A landscape with many valleys, sampled at points; each row gives a point and its height.
From any point a ball rolls to the lowest of the 4 points nearest to it. It stops when none of these is lower. Distance is the straight distance between rows; heights are no part of it.
Q60: [114 121 101  97  92  99  98  79  99 134  84 124 125]  h=62.1
Q810: [ 73  96  81 115 124  86  72 127  71 121  79  59  60]  h=23.3
Q870: [ 85 112  64  98 111  68  60 119  78 151  73 102  94]  h=71.0
Q479: [ 92 116  86  95 106  93  91  97  84 124  93  92 115]  h=14.3
Q671: [ 74  96  66 120 128  74  65 128  61 128  69  67  50]  h=47.7
Q710: [ 76 102  69 110 113  81  68 123  71 128  79  74  80]  h=55.4
Q182: [104 124  88  93 101  95  85  92  94 139  86 111 120]  h=28.8
Q506: [108 118  93  93  98  98  96  88  92 128  90 107 122]  h=11.3
Q684: [ 93 112  96  96 108  95 100  95  82 110  98  88 109]  h=48.0
Q956: [ 84 112  68  99 107  79  67 115  78 141  78  91 101]  h=55.3
Q92: [120  91 131  89  58 114 138 108 145  75 135 127 120]  h=65.5
Q644: [ 97  95 114  98 113 103 113  91  95  73 111  95  96]  h=19.5
Q564: [118  88 131  89  57 120 140 113 153  65 142 131 130]  h=85.7
Q723: [105 118  95  94  97  95  98  86  87 121  96 101 119]  h=33.7
Q746: [ 88  98 111 100 123 105 106  97  91  77 104  84  90]  h=35.5
Q616: [ 86 118  73  93 113  70  56 122  86 162  70 114  98]  h=73.2
Q579: [121  90 125  90  69 102 129  93 122  81 122 120 108]  h=61.5
Q464: [109  67 113 107  92 115 122  97 130  38 128 108  92]  h=41.7
Q283: [104  82 118 100 105 109 118  90 108  56 114 101  89]  h=47.4
Q772: [ 98 123  83  94 104  92  75 101  93 145  84 109 119]  h=34.2
Q698: [113  74 118  99  82 111 128  98 128  49 128 114 101]  h=50.4
Q775: [112 106 114  90  92  99 118  86  92  98 105 102 111]  h=78.2
Q748: [128  61 102 125 102 138 120  94 136  17 123  75  70]  h=73.8
Q251: [128 101 128  91  51 114 133  87 123 107 111 131 119]  h=83.1
Q820: [115  87 125  89  78 101 128  94 120  73 123 118 106]  h=63.0
Q501: [122  93 136  91  48 122 138 105 144  86 131 131 123]  h=72.8
Q981: [ 81 109  66 100 111  78  68 120  75 139  78  87  92]  h=64.8
Q897: [114 114 102  93  91 101 110  84  94 115  97 106 120]  h=68.1
Q131: [ 74 101 100 107 127 103  89 109  85  94  98  65  82]  h=62.9
Q380: [ 72 101  85 110 121  93  77 121  70 117  84  63  72]  h=42.2
Q862: [ 90 104 109  98 112  98 103  92  83  94 102  82 102]  h=65.6
Q365: [ 96  89 116 103 120 106 112  90 100  62 111  92  87]  h=37.5
Q321: [ 82 100 108 104 125 105  97 101  86  88 102  75  85]  h=46.5
Q827: [125  98 126  90  66 105 128  88 117  94 116 123 111]  h=66.1
Q32: [111  78 103 116 127 129 106  89 120  32 112  83  71]  h=54.3
Q559: [ 73 103  86 106 117  96  82 116  76 119  89  66  84]  h=58.0
Q735: [101 129  96  99 100  99  81  88 102 152  78 137 126]  h=75.6
Q105: [ 90 125  80  94 109  81  63 112  92 159  73 122 112]  h=52.0
Q777: [112  65 108 113  96 121 120  93 131  31 120  99  83]  h=37.6
Q443: [109  95 121  92  92 101 125  89 101  86 116 105 105]  h=72.6
Q359: [107  90 122  92  93 100 125  90 108  69 118 106 101]  h=63.4
Q801: [ 79  94  64 116 122  72  64 128  56 134  64  72  54]  h=51.3
Q24: [110  64 113 106  78 119 127 105 141  35 134 114 102]  h=47.6
Q192: [123 104 119  92  73 103 123  82 110 109 101 122 117]  h=24.6
Q720: [104 104 111  93 104  99 114  90  90  93 108  96 104]  h=53.3
Q348: [124 109 110  95  74 106 114  78 105 120  93 127 121]  h=82.2
Q861: [117 112 108  89  84 101 113  83  96 111  97 111 114]  h=90.8
Q41: [120  66 101 121 110 130 115  90 133  27 119  83  74]  h=49.3
Q803: [ 72 100  96 110 125 102  81 114  81 103  92  64  81]  h=65.9
Q976: [ 78 105  99 102 119 101  91 105  76 104  97  76  92]  h=63.1
Q331: [121  90 129  89  64 107 135 103 134  74 127 124 114]  h=57.6
Q81: [ 98  87 107 114 132 117 104  92 108  49 109  82  77]  h=67.0
Q542: [108 109 101  90 100  99 108  89  88 113 100  99 112]  h=65.7
Q215: [ 74  97  70 114 122  81  70 128  65 126  72  65  58]  h=37.7
Q165: [ 93 130  97  97 104  92  71  98  99 161  70 139 125]  h=79.5
Q638: [ 80 103  57 106 115  70  63 124  68 141  72  85  77]  h=69.1
Q931: [114  80 125  93  68 109 130 105 139  59 135 121 109]  h=28.6
Q291: [ 83  96 111 107 135 113  98  99  96  69 104  75  80]  h=53.4
Q290: [121 118 105  96  81 106 109  77 104 129  87 127 127]  h=71.7
Q760: [114 118 100  93  94 103 102  83  95 123  93 110 122]  h=41.3
Q788: [111  74 109 114 115 121 114  89 125  36 114  91  78]  h=13.6
Q817: [ 92 120  76  94 108  90  77 104  86 141  83  99 115]  h=39.3
Q244: [ 88 118  72  94 110  76  60 115  88 151  77 108 106]  h=62.6
Q14: [113  75 121  96  72 116 133 107 144  49 140 121 114]  h=76.6
Q18: [ 87 115  87  97 110  94  89 104  78 119  93  81 106]  h=45.9
Q868: [ 86 117  72  98 107  83  71 111  84 139  83  95 107]  h=49.0
Q377: [ 85 110  75  98 109  87  78 109  77 129  86  85  99]  h=22.8
Q715: [ 80 107  89 101 114  96  86 108  77 114  94  73  95]  h=67.6
Q19: [112 123 100  95  92 104  92  80 101 138  79 134 131]  h=67.4
Q327: [103  72 112 110 105 111 117  90 119  43 118 104  85]  h=43.0
Q545: [ 81 107  70 105 107  85  71 120  72 132  83  77  91]  h=55.2
Q785: [117 101 116  93  84  98 121  85 102 100 106 107 111]  h=86.7
Q33: [114  61 104 117  92 127 120  95 139  22 126  94  84]  h=41.0
Q271: [109  79 124  95  84 102 128  96 124  57 129 115 101]  h=57.3
Q998: [ 87 131  94  96 108  85  65 107  97 171  66 136 116]  h=69.8

For each start below, name the point where the ball stops.
Q105: Q506
Q861: Q506
Q131: Q644
Q290: Q506
Q579: Q931
Q559: Q810

Call two points neighbours if one is among the 4 nearest of the other. Go from one point of each pair to the other, from neighbour to neighbour, staying as low as possible. Name the highest point that can't be avoided.
Q788, Q192: Q827
Q810, Q377: Q710
Q644, Q788: Q283
Q506, Q479: Q723
Q479, Q377: Q18

Two balls start at each pair of points below. Name the first point that both come to, or write -.
Q710, Q803: Q810
Q616, Q165: Q772
Q501, Q820: Q931
Q870, Q638: Q377
Q464, Q291: -
Q862, Q359: Q644
Q542, Q976: -
